Points on a hilly landscape, in no order, each with its height.
A ball rolls from a point to the lowest of its 2 nearest points, and stops where none of them is lower. Distance is the straight distance between rows; heights are no part of it.
zuz: [-16   0  -5 -13  10  56   8  -5 -32  16 -31   6   1 -10  29 -30  22  25
  17   0  18 -17 -10   7 -57 -21  15   0 -11   5  22   9  13  18 -72  10
  13  14  -3  -9 -18   2]  h=3.14
Deg: [-12 -25 -11 -11  16 -37   2 -19  17  12 -14  45 -23 -23  10  -6  -5 -16
  13 -45   1  15  17  50 -21  33  12   3 -34 -50 -46 -26  -5 -10  18 -12
  -4   2   3   2 -35 -38]  h=5.88
gem: [-22  -3 -14 -25 -18  -5 -13 -15  37  17 -21   4  -7 -16  15  -3  15  26
  34  38  12  13 -14   4   7 -25  -6  -1 -20 -19 -11 -49  27 -17 -11  43
  -8   0  -1   7 -19  -8]  h=5.52
meli: [ -8   3  12   8  24 -12   2  -9 -30  10  20  27  49  -8 -14  42  -6 -30
   0 -37 -14 -12  15  58  -2 -29   8  15 -22 -73   3   0 -22   9   7 -17
  39  21 -44  17   4 -76]  h=5.08
sib: [ 26   7  14  35 -14   0  30  -6 -37 -51  48  -8 -37  30 -52  -8  -8 -20
  10 -52  -2  -3  12 -25   7  55 -30  20  24  23   4  13 -39 -12  38 -21
  -7   8  26 -17 -10  38]  h=3.28
legap: [-25  19 -22  20  15  -2 -41  18  -2  -4  14  25  18  26  12  37  -4 -10
  -5 -18  -3  -8 -12 -11 -11  -2  33 -13  36  -5  33   2 -28  25 -12 -16
  36  20 -14   7  36 -12]  h=3.82
Kesub: [  1 -34  15  34 -10 -19 -36  34 -30  36   9   1 -39 -40   2  22  -6 -15
  -7  -5  -1  15 -14  -8  36  60   6 -22  -2  57 -15  12   0  -8  19  35
 -64   7 -19  22  12 -13]  h=5.54
guk: [-12 -50   6  -2  64 -17  20 -10 -45  -8 -10   7 -16  -3 -11 -37  -1  15
  -5  -7 -22  -2 -12  39  -4  24   0  48  -2  -3  -9  27 -15  26  19  -2
 -54  21  16 -13  32 -37]  h=1.34
Piv: [-47  -8  -5  -5 -23 -30 -27  -3 -21  34   2   9 -32   1  32   3 -21   9
 -22  -2   5  16  -5 -17   0  20 -18 -51 -26  52 -13  -2  -5 -14 -16   2
 -29   1 -15 -14 -11   6]  h=1.91
pepav: [-35  -2 -30 -49  10  37  33 -32 -11   1   5 -13  -6   0  17 -42  -8  -4
  40  10   5   0  -5  20 -47 -40  -1  12 -17  -7  16   0  14  -5 -45  14
  11  -1 -28 -23 -45  -3]  h=3.33
bava: [ 11  -9   0  26 -15  -9   5 -18 -16 -37  38  11 -18  45 -18 -10 -32   3
 -13 -32 -16  20  -2 -13 -13  32 -29  14   2  14 -12  -8 -44 -30  28 -23
  38  14  35 -22  -9 -12]  h=3.73
ger: [  2   0 -10 -27   9  43   3 -39   8 -13 -32 -14  34  -5  43 -34  16  27
 -25  23  32  -6  34  -5 -48 -41  12  18 -13 -11  33   0  26   0 -70  14
  12   4   2  -3 -36  25]  h=2.62
navu: [-47 -14 -12 -20  52  11 -33 -31  34   9  -2   8 -52  37  -4  -2  39 -58
  25 -12 -13 -23 -10   5 -34 -20  23  -2   5 -16 -28 -17  27  -3 -14   7
  27   1  -2  11  38  -1]  h=2.89
gose: [ 14  22 -26 -16  -3 -26   9  -7  31 -31 -18   0   9   1  -7  33  -3 -23
 -39  -5 -32 -21  13  -6   4 -43  16 -23   1 -28 -60 -32  -7  -6  48 -44
  25  12  -2  17   3  11]  h=2.34
nimus: [ 48 -29  10  34 -26  39   5  -8   6  32  -2   5  20 -66  42  39  -8  25
 -21  28 -17  14  -7 -12  16  12  -9   8 -10  42  -1  33  -2  -8  22  13
  13  -5  15   9  53 -28]  h=3.66
lipuf: [ 25 -12 -21  10   5  50  23 -31  29  23   7 -18  34 -49  54  21 -14  34
 -12  39   5  30 -26   5 -16   0  11  28   9  23  -8  23  11  -1   2  46
  26 -27  30  -5  33  -9]  h=2.91
lurog: [-12 -34 -12 -48  24 -29  15 -19  18  20 -10  18 -48 -16  29  -4 -15 -23
  30  -9  -4  16  32  27 -33   3 -20   9 -55 -36 -15 -32  29 -38  -4 -12
 -15  22  26  -8  -6 -11]  h=5.42
lem: [  5 -27  11   2  50 -28 -17   4 -25 -40   7  26 -17  28 -35 -15  10  16
  -4 -35   4  36   0  43 -23  26  11  14   8 -54  30   3 -40  14   2   4
 -42  20  50 -23  -4  23]  h=4.60
Bevuz: [-22  17 -40 -37  28  22  35 -22  11 -35  49 -31  13  25  17 -35 -54  -7
   7  10   3  21 -11 -23 -26 -17  -9  29  10  35  14  29  29  -7 -23   1
  26 -24  20 -48  -1  42]  h=1.88
bizof: [ 28 -17   9  37  -3  19  -1   6  -3 -49  46  20 -10  37 -59  -6 -14   2
 -18  -5 -36  62 -42  -3 -13  21 -10   7  19  -8 -13  -1 -34 -15  26   2
  22  13  44 -34   7  18]  h=4.14
sudep: [ 53 -23  38  18  22 -21   3  37  -5  16   1  32 -10  -7 -32  19   2 -25
 -16 -12 -38  24   7  13   3  32   2 -16   7 -14   9  42  12  29   2 -38
 -34  13  27 -11  79 -39]  h=6.34
bome: [-13  25  14  16  -7 -23   9  14  31   4  28 -35  33  17 -33 -15 -20 -12
 -14  31  19  11 -24  -7  15   7 -14  12  14 -17 -39 -24  51   3  41  14
   4 -31  -8  10 -40   1]  h=7.65
levu: [ 16  12   4  18 -13  12  11  -2 -18 -46  15   0  37 -14 -15   8 -15 -13
 -12 -29  10 -21   5   4 -21 -25  -1  28  -1 -37   2  -7 -12 -18   7 -21
  81  10 -22  45 -29 -41]  h=3.88
Fiz: [-21  -7  32 -24  17   7  -9   3   0   5 -22  27 -22  35 -15 -41  -2   1
  -4  17 -31   1 -10   5 -10 -30  20 -53  -4   3  -8  32  20  16 -64   6
 -16 -16 -29 -25  35 -13]  h=4.70
zit: [-10  24  26  27  18  13   4 -26 -12  -7   3  -9  34  35  -5 -27  18  16
 -48  -8  16 -23  10   9 -12 -28  -5  21   6 -31   0  -7  11   3   6   0
  27 -14  21  -1 -10  36]  h=1.22
Gizet: [-36  -3 -36 -27  49 -10   0  -7  -6 -10  48 -29 -21  20   6 -22 -15 -19
  15  20 -10  19 -16 -14  -5 -23 -10  25  -1  17  31  18  42   2   3  29
 -12   0  32 -23  20  33]  h=2.54
Valo: [-14   7  -2   3  -4  -2  50 -16   7 -40  15  10 -29  15 -34 -47   2   9
   0 -12 -31 -22  22   7  25  -7   5  12  17   4  12  26  -5   9  14   7
 -16 -41  -8 -12 -29  12]  h=1.65
dekin: [ -5  27  14  22   9  -2   1 -20  -7  -3  20 -52  31  22  -3 -23  13  22
  11   4  33 -23  19  -8  31   8 -29  46  10   8  23  -7 -12  -4  23   4
   4 -26   9   4 -18  24]  h=0.75
gotat: [  6 -11  16   8 -12   0 -22  18  13   7  14  41 -14  -3 -58  27  47 -26
  62  -7 -55  28   0  22 -12  -4   8 -21  11 -30  25   4 -31  18 -10  -6
  -2   9 -22 -22  14 -33]  h=3.78
Vite: [ 11  21  18   7   3 -44   4  14   1  19   3  18  29  -7 -23  29  -3 -20
  -3 -18  -4 -27  15  29  34 -12   6  -7   3 -62  -5   3  -3  17  10 -13
   4  -6 -32  25  12 -39]  h=4.69
mogi: [  3  42 -22 -68  -3  -4  20  22   4  31   3 -34 -16  21  26  24 -38 -11
   5  19  39 -17 -13 -16   4  -9 -13 -35 -11  12 -10  -9  69  20 -53 -13
 -15  16  31  -2  34  38]  h=3.60
Luvuk: [ 14 -18  14 -27  16 -11  35  14 -52  12  33 -46  11 -27  -6 -26 -26 -20
  21  -9   5  -8  27  19 -11   6 -40  29  -5  12  31  22  -5  11  26 -41
 -37  16 -18  10 -19   2]  h=2.90
mer: [  1  -1 -11  21  -4  -6  21 -17 -49 -68  35  28 -47  40 -53  10  -6   1
  -7 -62 -37  -5  11   3  27  38   9 -10  24  15  -6  23 -81  -1  18 -16
 -12  19   3 -12   4 -10]  h=2.76
Fole: [  4  28 -22 -37 -16  -3   7  45  19   0 -10 -16  12  -8   2  23 -34  -3
 -14  31  18  15 -40 -13  -5 -11  21 -38   3  -1 -21 -18  53  25 -18   0
  -3  16   8  11  -4  32]  h=4.12
lutol: [-28  13   1 -24 -23  -2  38  25  30  -5 -26  44 -25  12  -2 -26 -15  27
  -6  30 -53  -3 -24 -12  14 -14  19 -40  -5  38 -26  25  40  31 -24  -7
   3 -21 -20 -34  28 -32]  h=5.20
duti: [ 35  -8   7  25  -8  -1 -38  -3   4 -27  20   6 -10 -18 -14  46  34 -26
  34 -31  -8  -1  37 -18   9  -8   2  27  15 -13  68  -3 -44 -25   6 -14
  25  11  -5  23  26  -6]  h=4.65
dumi: [  8  34 -45 -23 -14  -3  53   3   8  -7  31 -42   8 -19  -9  10 -43  -5
  32   2  16  14 -46   1  -2  10 -24  35  -8 -13 -40 -28  28 -17  37   9
  33  -2  40  15 -39  15]  h=8.22
mut: [  3   2  13 -15 -31  -9 -37 -19  22  29 -12 -46  33   7  12   7   6  20
  44  51  39   8   8 -14  31 -21 -35  11 -12  -6   7 -68   2 -40   6  33
  -8  -3  -7  15 -19  -3]  h=5.81
Zas: [ 44   2  26  -6 -17  30 -13   1  17  17  10 -12  33  21 -39  19 -13   3
  24   0  13  45 -24  13 -31  -1 -13 -29  35 -12  -9  14 -43   8  -6 -14
  12 -20  13 -15  15  20]  h=3.70
Disi: [  0  22   4 -16 -25   7  29  16  53 -29 -62  53  -9  13  24 -11  -6  48
 -55  17 -33 -14  20 -37   7  -8  14 -47  -4  35 -31   8  24  12 -25 -31
  26 -14  -6 -12  37  -2]  h=5.78
Vunod: [-12 -10  12  24 -16 -15 -14  10   0  19 -19 -24  16  12  -5 -21  14 -13
  16 -10  38 -39   3   3  28  45   5  13  25  17 -17 -15 -16   9  22  -1
 -27 -17 -49  27 -42 -19]  h=5.53
fepat: [-14 -25 -25 -36   9  -1 -23 -10 -20 -19   4 -30 -27  -3  17  -9 -32  -8
   7  27 -22  18  -6 -33 -22 -37 -11 -12 -18  45  14   9  18 -33 -34  12
   4  21 -19   3  39  -7]  h=3.46
pagek: [-23 -10 -10 -33 -22 -12 -10   1 -10   5   2  -7 -20  15  49   2 -67  26
 -16  23  15  31  -4 -44 -13   8 -33 -38 -34  63  -2  -1  37 -29 -55   3
  -4   7   8 -12  20  -3]  h=2.66
Gimu: [ -2 -21 -25 -39   7  19 -14 -42   2  13   3 -34 -43  -7  34   9 -17 -28
  15 -21  15 -17  15 -16 -12 -30   8  -3 -17  38  -5  15  19 -36 -48  28
  13  -7 -27  32  42 -17]  h=3.84
fovu: [-10 -56  -5 -12  46  -2  39  -9 -44  15  13 -18  10 -40  32 -34 -20   4
  13  -9   3   1  16  48 -20  27  -9  63 -10   7  11  31 -14  17  30  -9
 -45  15 -12   0  -9 -38]  h=2.15
fimu: [ -5  27 -10  24 -38  44  45  25 -12  17  -7  28 -15 -14  15  13 -12  14
 -17 -29   5 -28 -10 -19 -12  33  16 -29   3  47 -21  44  18  20 -36 -20
  49 -14   0  -4  -3 -17]  h=2.38
kamuz: [ 14  -7  -2  24  -6  39 -45 -10  19   9 -11 -36  42 -42  56  13  -2  -1
 -33  28  51  18  15 -22  -1   0  24  14  -3  30  32  20  31 -25 -35  71
   2 -30 -13  21  -8  38]  h=1.38
tus: [ 58 -23  32  24  -7 -20   0  51 -17 -23  -2  30   1  -7 -53  19  -5  -8
 -20  -9 -19  49 -20  13   3  64  15 -34  15 -11  -7  21 -24  40  11 -31
 -53  21  13  -1  13 -12]  h=6.64
zezu: [ 14  -7  47  24 -55 -21   1 -24  47  32 -17  16 -13  -7  29  10   3  -6
 -11  -1   4 -17  64 -12  46  30 -23 -18 -17  20 -21  -9   2 -28  23 -23
  -7 -44 -19   1   0 -24]  h=3.77
virud: [-46 -10 -14 -32  68 -22 -42 -24 -14   0  13 -27 -46  24   1 -10  13 -66
 -17   4  -6  -6  -2   5 -18 -43  18 -15 -17 -14  -7   0  44 -10  -7  14
 -10  22   0   1  27  36]  h=2.33
Tirep: [  3 -35  23  41  -8  -7 -36   5 -24  29  -6  32 -15 -45  -5  38  30 -26
 -12  -4 -43   9   0  11  21  29  24 -35  -3  34 -22  15 -41  11  35   5
 -58  17 -60   5  22 -22]  h=5.14
seb: [  6  11 -21  26 -28  77  53 -18  17   6 -27  -5 -33 -19  -1 -24   2  20
   1 -23  -9 -42  -6 -23 -16  11  10   9  12  66 -50  52  14  -1 -20  11
  41 -35  -3 -14  12   6]  h=1.32
ker: [ 37 -20   9  34  10  -2  -9  20   4   6  17   6   8  -1 -13  47  21 -44
  -1 -20 -13   2  10  -4 -17  52   1   2  39  10  26  29 -20  43  34 -62
  -8  33   9   0  62 -17]  h=6.00
masap: [ 15  -4 -22 -32   9 -35 -32  31  -5  -5 -32 -22 -11 -17   7  11  -5 -26
 -17  16   6 -19  15 -36   6 -16  -1 -35   3  19  16  -7  18   1  -3 -35
 -36  23 -11  16  29  41]  h=2.17
runub: [ 15  45 -13 -20  -1  14  24   1 -20 -14 -40 -11  22  10 -25   2  17  12
 -53 -23  -3 -35 -17   3 -11 -60  15 -24  -8 -38 -74 -16  -9   4  26 -17
  17  13   5  19 -21  42]  h=1.50
nop: [-18 -17  35  13 -14   3 -23   6  10  27   4  45 -10  18 -24  -3  14 -10
   7  17 -54  17 -10  10 -13 -12   9 -45   1  -8 -14  -4  -2   3 -25  -5
   9   4 -41 -26  36 -58]  h=4.25
zosa: [  8  34 -13 -15   0 -31   6  36  -8   8 -15 -31  14  -6 -12   6   5   5
   0   9  19 -31   0 -11  22  -9  -4 -12  26   7  17  15  -4  29  14 -22
 -33  -1   5  10   6  48]  h=1.62
guka: [-36  -5   9  12  28 -49 -27 -36  52  -8  14   0 -23  30   8  12  40 -31
  -3  17 -20 -14  47   0  23 -18 -13  15   2 -21  20 -21  14 -23  34 -10
  -3 -18   6  -1  27  19]  h=4.58
duvu: [  7   7  14   0  11  13   9 -13   6  28  37 -75  19 -27  30   4  11 -12
  46  12  40  -5  26  -8  46  19 -24  68  -4  30  55  12 -32 -21  42 -12
 -17 -31   5  -3   6  34]  h=1.33
bimi: [  2   3   7 -20  -6  35   8   4  13  30  -5  43  17  -1  53  34 -21  22
 -28  -5  17  38 -12  30 -46   9  31 -36 -19 -32   2   2  -3  21 -52 -16
  37   4  44 -12  -4  -1]  h=2.50
gomo: [ -5  -2  -2   7   8  41 -17 -31  22   9   7 -11  20 -26  51  14  17  14
  -3  -1  33  18  19  13 -29 -16  25  20   1 -18  54   9   1  -7 -36  35
  27 -31   4  10 -15  20]  h=2.03
robus: [ 33  10  32  29 -20 -14  20  -1  14  -6   8   4  42  50 -51   2   8  31
   1 -27  12  22  -4  45  18  33 -36   2  11 -43 -49  -7 -37  16  61  -9
  -9 -24  16  -9 -41 -47]  h=7.16
refad: [ 15  16  -5   2  -5  -8  49 -11  -3 -54  23  39 -33  18 -60  -3   6  -5
   5 -55 -39  -1  12  28  23   8  10   0   8 -30 -21  18 -42   6  39 -11
 -13 -16   9 -18 -26  -1]  h=2.21
bim: [ 16 -17  30  -8 -56   8  -7 -21  30  17 -11  24  16   1  40  24 -14   6
   5   7  15  -2  48 -19  -4  11 -33 -30 -13  19   8 -21  -5 -29 -22 -31
  27 -10 -24  11 -15 -23]  h=3.18
bozu: [ 13   2  26  -4 -19  10  15  -5 -39  21   7 -48  44 -37   8 -10  -9 -18
  10   3  21 -26  21   6   6 -23 -16  17  -6  16  30  17 -20  -7   9 -14
  -4  -8 -55  24 -42   9]  h=2.51
Kodu: [ 22   8  20  -7 -34  30  11   4 -12  33   7 -61  25 -51  38  11  12  -7
  44   8  33 -50  31 -19  64 -16 -18  47 -19  39  47   5 -26 -30  11   4
   3 -15 -28  10 -11  10]  h=1.90
zema: [-41 -28 -11 -27  32 -45 -25 -32  19  15  16  20 -37   2  34  27  15 -40
   8  -2 -26  15  52   8 -13  -9 -14  -2 -35 -27  20 -35   3 -30  10 -25
  -3  28  21 -20  30   7]  h=4.96
nabov: [ 26   6  -2  -1 -33  54  23 -25  -7  -1 -47 -19 -13 -26  13 -35   2  22
 -34  17   1 -31   1 -36   0 -31   1  -6 -19  66 -33  33  18 -22 -46  37
  14 -18 -11  -5   2  21]  h=2.35
Bez: [ -1  -8 -24 -23  16 -11 -14   7 -15 -44 -44  16 -38  27 -26 -45  -3  13
 -22  -5 -27   6 -32 -20 -22 -18  10 -27  -7   9 -34 -19  -7 -17 -18 -12
  -3  28   2  -5  -8  20]  h=1.53
beb: [-35  12  -5  11 -13 -44   3  48 -31 -31   9  58 -26   9 -11   1  -6  -4
  -8 -18 -25  -5 -12  -8  14  38  15 -32  -9   6  -1 -22  -2  27  -2 -41
 -12  28 -22   0 -38 -36]  h=2.36
Siz: [ 11  41   2   1   1 -13  35   5  19  -8 -17  24  25 -11   6   3   1   6
 -11 -22  13 -44  34  13  44 -16  27  14   9 -39  10  24   5  11  -2   2
  17 -46 -20  38   0 -18]  h=5.05
lezim: [ -5  -9  -9  -6  11  22  -4 -14  14  29   0  36  24  -4  47  28   6  44
  18  -3  14  54 -15  43 -36  17   8   1   2 -32  32   1 -35  20 -11   3
  11  -1  46 -29  -6  -6]  h=1.93
vime: [ 57 -20  34  16 -16 -18  12  22  -8   1  -3  10  21 -10 -48  13  -1  24
  14  -5 -10  33  -2  41  33  37 -25   6  -1 -24 -15  19 -34  19  31   4
 -52  -1  16 -11 -14 -40]  h=6.92
vedim: [-18  19 -15 -61  22  -7   6  29 -22  17  31 -45 -16  12   3 -19 -40  -7
  33  26  20  21 -27 -15  -4 -17 -30 -14 -17  20   3   2  70  12 -41  28
 -34   0  14 -15  10  10]  h=3.08
raz: [ 13  25   3  14   0 -16  21  26 -38 -41  -1  -3   1  20 -50 -33  12  30
 -14  -8 -12 -28   6 -18  28 -10 -11   2  21   9  26  19 -15  26  -1 -12
 -23  -4  14 -11 -16  41]  h=1.13
temi: [ 27 -39  15   7 -14   6  -6  16 -24   5 -48   0 -13 -22 -12 -51  15   5
  20 -10  26 -39  10  -3  10  35  -7  19   0  28  -4  -9 -11   1  -7 -12
 -40   9 -21   6 -37 -23]  h=5.18
Bes: [ 23  -7  -6 -24 -38  58  -2 -34  30  26 -33 -18 -36 -37  44  10   9  -2
  14  -4  30 -28  18 -24   7 -12  11  -9 -30  52 -25   0  15 -38 -40  43
  19 -20 -16  18  13  13]  h=3.15
bom: [  6  -6  19  43  12   7  -1   4 -30 -31  13  19 -16   2 -43 -21   9  13
 -32  -8 -43  19 -34  -7   4  -7  13  -3   6   6 -14  16 -12   0   8  31
  -2   2   3  -9   7 -15]  h=4.52
dapo: [ 53 -13  14  29 -11  18 -41  20 -12  10   1  -1  23 -43   6  33  12 -34
  12  -2  11 -19  31 -28  29 -19  17  16  11   5  76  26 -24 -20 -17  18
  -1   5 -37  40  46  -1]  h=4.56
zivu: [-28 -16  27   9 -28  16 -20 -39  44  -6  -2  17  22  45  32  -9 -10   9
 -34  22 -16   8  37 -25 -27 -20  -6 -35  11  21   9 -12  -4 -16 -25 -21
  35 -13 -37 -12  17 -15]  h=2.48
puli: [-45  14   1   8 -19  21  -5 -24  38 -25  28   1  36  25  31 -12 -30  30
 -28  14   3  23  23 -18 -13 -17   7  -7  16  27  27   9   6 -11 -27  17
  33 -46 -30 -15 -26  15]  h=1.79
tuv: [-26  48 -35   3  18   3 -13  -1  -8   8 -30 -36  37   4  36   0  35  19
 -24  38  48 -40 -15  -4   6 -27  15  25  -5 -25  -6 -32  66   7 -23  55
   7  23   7  23 -22  22]  h=4.90
Zomat: [-27  39 -27  22 -22  17 -13  29   2 -15  -6   3  24  26 -16  13   0  18
 -16   7   5 -24 -39 -26   3 -13  23 -22  41  21 -11  -2  -4  27  -5   9
  29  -2 -37  12   3   8]  h=4.27
zed: [  8  14   1 -31   2 -23  28  19  10  20  25 -34  10   9 -31  -8 -40 -15
  26  23  17   4 -41  12   3  -6 -28   6  -2 -44 -53 -32  55  -1   9   8
   7   5  20   8 -14 -30]  h=7.92
zeril: [-41 -27  17  11  11 -32  29   0 -12  -8  49  28 -31  17 -19 -19  -3 -18
  11   2 -34  21  17  23   8  45 -24  27  -1 -22  14  -6   2   6  39  -9
 -40   9  15 -36 -18 -21]  h=1.72
mabet: [ 24  -5  -3  -2  -4   8  22   7 -22  12   2  -1   2  -3  -6  15  -5  -9
   5  -7 -24  -6 -16   1 -21   8 -14  -7  12  15  -1  21 -19  24  21 -53
   3  28   9 -15  27 -11]  h=5.60
Susof: [ 21   3  22  -3 -19  40 -36 -16  24  23  12 -64  32 -17   9 -11  26  -4
  56  57  40  -4  -4 -27  34 -28 -24  47 -11  15  36 -33  20 -29  -6  52
   1 -22  -2  -2   4  34]  h=6.05
gogo: [ 20  -4  -2   9   3   5 -10   2 -15 -30  19  11 -16 -25 -16  23   2  -9
   5 -39  -4  17  -4   3 -18 -10   5  13  -9 -28  18  -5 -24 -15  -1  -3
  44  11  21  30  -9  -8]  h=4.32
Papo: [  7  25  22  20   0  16 -33  16 -19  26   3   7  30  39 -14  15  -1  16
 -28 -10  27  23 -40   3 -24  14   5 -28  20 -14 -13  -6 -15  22  -4  -7
  13  13  42 -22  11  29]  h=4.07
rur: [-14 -20  -3  -1   9 -56 -44   7  14  -9 -10  30 -32   7 -30   2   3 -10
  13 -39   6  36  -1  29   1  39  16 -32  -4 -37 -28 -34 -29 -11  -1  16
 -45  -3  -4  14 -41  -4]  h=6.14
Bis: [-37   8   0  -7  -1 -66  -8  44   2  -1  -5  53 -46  -5   3   8  10   0
   2  19 -47   8   5 -15  32  18   5 -38 -34   2   0 -26  32   9   4 -22
 -35  16  -4 -15   4 -19]  h=1.73
Pidul: [ 34 -31  18  10   8  39 -11 -15  39  37 -28 -45  40 -32  45 -25  42   5
  36  51  52 -26   4   3  33  12  -5  64  -5   3   6 -29  26 -13  18  38
 -12 -20  26  -2   1   4]  h=6.30
nak: [ 18  26  16  41  -6  -3 -42  12 -57  34 -21  -2  11   3 -17  28  32   5
 -31 -25  24  -4 -34  13   1  22 -10 -11  -3   1 -39 -15 -40  12  33  -1
 -11  42  21  11  -6  20]  h=4.39
Pofup: [-30 -17 -10  -7  -2 -41  16   6  17   0  16  14 -22  -5  21 -15 -26   6
  -6  25 -24  20  11 -13  11  14 -15   1 -15   0   4  -2  37  -2  22 -10
 -19  -3  20 -18  -2 -15]  h=1.00
bazo: [ 11 -41   1 -12  37  -9  24 -15 -18 -15 -32  38 -27  13   4 -37  -1  51
  10   4 -22  20 -10  27 -11  17 -24  29 -25 -14   9  12 -20 -10   3  -5
 -26  21  51 -33  27 -27]  h=0.55
bupa: [  2 -16  -8 -13  19 -41 -49  -3   4 -46 -45  -3  -7   9 -14 -15  18   1
 -28  21 -11 -10  17 -32   3 -37   0 -22   6  -4  -6 -38 -15 -22   5  -9
 -14  17 -12  19   8  28]  h=2.16
vod: [-10   8   4  12  31  16 -25   1 -33   6  -8  15 -24  37 -12 -10  24  27
  -7 -25  18  32 -25  16 -33  10   8  -7   9 -14  15   1 -42   8 -11  24
 -15  13  64 -31 -10  66]  h=4.34
deno: [-21  38 -59 -24   1  -7 -13  20  15  -7 -38 -38  31  -2  21   7  -1  24
  -8  40  39 -22 -22 -29 -11 -13  18  -4  22  14   1 -28  42  27 -21  10
  -2  16   6  16 -21  50]  h=4.57
Vus: [-41 -11 -14 -29  44 -33  34   2  10 -10  18  24 -33  39 -21 -42 -11 -20
  25 -12  -7   9  -9  35 -10  22   9  10   8 -30   1   4   6  17   7 -15
 -34  -4  24 -35 -37  14]  h=2.28
gipin: [ 29 -21   5  26 -11   4 -37   5 -46  32 -20  13  12 -45  -5  46  20   3
  -5 -13  -1  11 -14  23   7  20   1 -15 -11  15 -11   6 -61   3  38   9
 -33  30 -16  18 -10  -5]  h=4.74
namo: [ 28 -25  -8   2  -9  19  11  10  10 -18 -14  49   4   0  10  -1   8  44
  24  12 -15  41 -17   1 -39  22 -14  11  -3  -6  34  -4 -23   5  -5 -22
   8  21  53 -27  -5 -13]  h=1.31
sel: [-10   5 -16 -11 -27  11   4  37 -15  -8  -3   2  -2  22   8  -2 -10  11
   3  22 -30   7 -18 -43 -25   3  -8 -34  16  53  34   7 -14  26 -21 -63
  12  31  -5 -34  22  15]  h=5.16
rida: [-30  25 -14   0   4  -6  -9 -10  21  32  -9  -6  20   9  29  11  35   4
  22  46  23 -28 -11   3   1 -18  -6  19 -21 -44  -1 -70  60   5   3  25
  21  34  18  15  -1 -17]  h=5.21
Nesif: [-56   9 -28  -3  25   3 -51 -26  10  21   9  -8 -18  40  19  17  15 -13
  13 -21  14 -18 -11   0 -15 -10  20 -15  16   2   2 -18 -21   0 -16  21
  36   8 -15  13  28   1]  h=3.40
vuve: [ 25  49  21  26 -57  24  27  21  35 -14 -11  31   1 -14  -9   9  10 -10
   6 -27  18 -52  29 -21  43   2  16  -3  18   7   5  18   3 -10  -5  -2
  41 -56 -50  40 -12 -13]  h=5.43
Daluk: [-22   6  -4 -16  31  -2   4 -26  -5  11   2 -12   2  -3  12  -7  17 -19
 -41   7 -18  -1   5  17 -23 -45  20  -5 -10 -26  -8  -2  19  11  12  -7
  -2  14   6  -8   5  39]  h=1.75
Genuf: [-30  21 -21 -12  16  -1  17 -32   0 -27  34 -39  39   4  32 -25 -25  14
 -27  33 -10  12  26 -14   1 -44   2  31   7  18  55  36  21   6 -13  21
  13 -29  -7 -17 -18  31]  h=1.09
gegum: [  9  29 -46 -27  -8 -28  50   4   9 -24   1 -26 -13 -34 -18  10 -19 -20
  13 -29  -5 -11 -14  11  10 -13   2  18 -12 -37 -45 -15  -2 -18  55  -8
  27  -2   6  37 -52   9]  h=8.53
gefo: [ 38 -37  22  21 -10  37 -11  12 -26  35  11   1   5 -67  37  31  19   1
   9   7  -9   1  29  -3  15  -6 -10  23 -21  23  63  29 -10  -5   5   4
 -14   9  12   9  36 -10]  h=4.20
geku: [-48  12 -36 -37  41 -11  18  -3 -33   1  15 -15   0  12  -2 -34  -4   3
  41 -12  12  -5 -21  39 -11 -23   6  29   4 -29  18  11  -7  24  -8  14
 -12   5  -3  -3 -45   9]  h=2.78
Depi: [  2  17 -25 -33  19  -6  22 -24 -16 -25 -33  -4 -17  29 -30 -27  -7  27
 -15 -13 -19 -13 -19  12 -10 -59  -2 -14  -7 -21 -57 -10 -28 -22  20   3
  -2   8   9 -11 -24  27]  h=0.83
fepe: [  5  17  34  40 -12 -18 -14 -23  50   8  -9   5  21  22   6  18  38 -14
 -12   8   0 -28  48  -5  49  -5 -15  13   7 -26   5 -18   0 -25  45  -9
  10 -30 -15  15  25 -14]  h=4.24
pegi: [  6 -13  28  27  -6 -26 -24  25 -27  49  11 -23   2 -27  22   6 -26  -6
   0   2  40 -12   1  -4  61  32  -4   6 -10  28   6  18  18 -15   3  47
 -42 -20 -30  29   6 -26]  h=5.85
zup: [  7 -20  18  44  -1   4 -11   1 -42   0 -18   4 -28  -5 -29 -40  31  36
  -5 -10   2 -20 -12  -6  21  30 -17  22 -15  29 -16  -7  -8  -9   3  33
 -22  17  23  -3 -13  -6]  h=4.87
Bige: [ -9  -3   0  28  21 -37 -24  19 -15 -20  -5  10  -5   3 -22   2   9   3
 -16 -44  31  -3  -4  13   6  55  27   4  26 -15 -11 -14 -19  13   6  13
 -30   4  -5  35 -28  -9]  h=5.86
rigaf: [-14 -16   6   7  33  -3 -36  -3  19   6   2  10 -25   6 -48   6  48 -43
  37   0 -26  -5  -3  18 -16 -20  23  -1  20 -39   9  -8   2   2  -4   7
   0   4 -24   8  32  -6]  h=3.38
sidi: [ 22   6  -3  13 -34 -15   0   0  28 -45  15  -3  28  -3 -17  42 -26 -37
 -26   5 -23  -9  11 -31   2 -34  -8  -5   4 -17 -21 -31  12 -33  29 -36
  79  12 -21  39  11 -25]  h=3.20
kag: [  6  29 -21   5 -10  46  20 -13  44  18 -23 -37  34 -31  44   8  11  34
 -12  36  31 -10  -2 -13  23  -7  27  31  15  20  -2  23  28   3 -22  57
   9 -45   9  -3  -1  35]  h=2.11
fil: [-16  22 -13   6 -38  24  17  46  -7 -34 -18  25  19  16 -29 -11   0  14
  -5  14 -35 -12 -38 -27 -19 -10  18 -40  28  23  10   4 -20  38 -10 -49
  28  14 -32 -15 -25   3]  h=4.72
Bazun: [ 14  -4  31  37 -24 -22  16  17  33  -2   4  13  27  -1 -38 -13   0   4
   5   9   4   8  -5  21  24  32 -14  16   8 -37 -41 -20  22   4  39  17
  -5 -33 -22  17 -51 -53]  h=7.40
sivar: [ 25  -1   2 -21  -4  39   3   9  38  25  16  -1  25  -4   8  27 -41 -25
   2  -6  24  44 -30  17 -50  12  30 -29  23 -21 -13  22   4  22 -37  -4
  34 -21  11  -2  11   7]  h=3.16

Call two points neighbours if one is among the 2 nearest of the other. Go from one point of each pair to the other, from neighbour to neighbour, staying as low as possible. Name the highest point that can't be avoided.
seb, Pofup | Gimu
raz, seb | duti
Depi, Vite | meli
Depi, raz | masap
kamuz, Pofup | pepav
navu, bazo | Luvuk
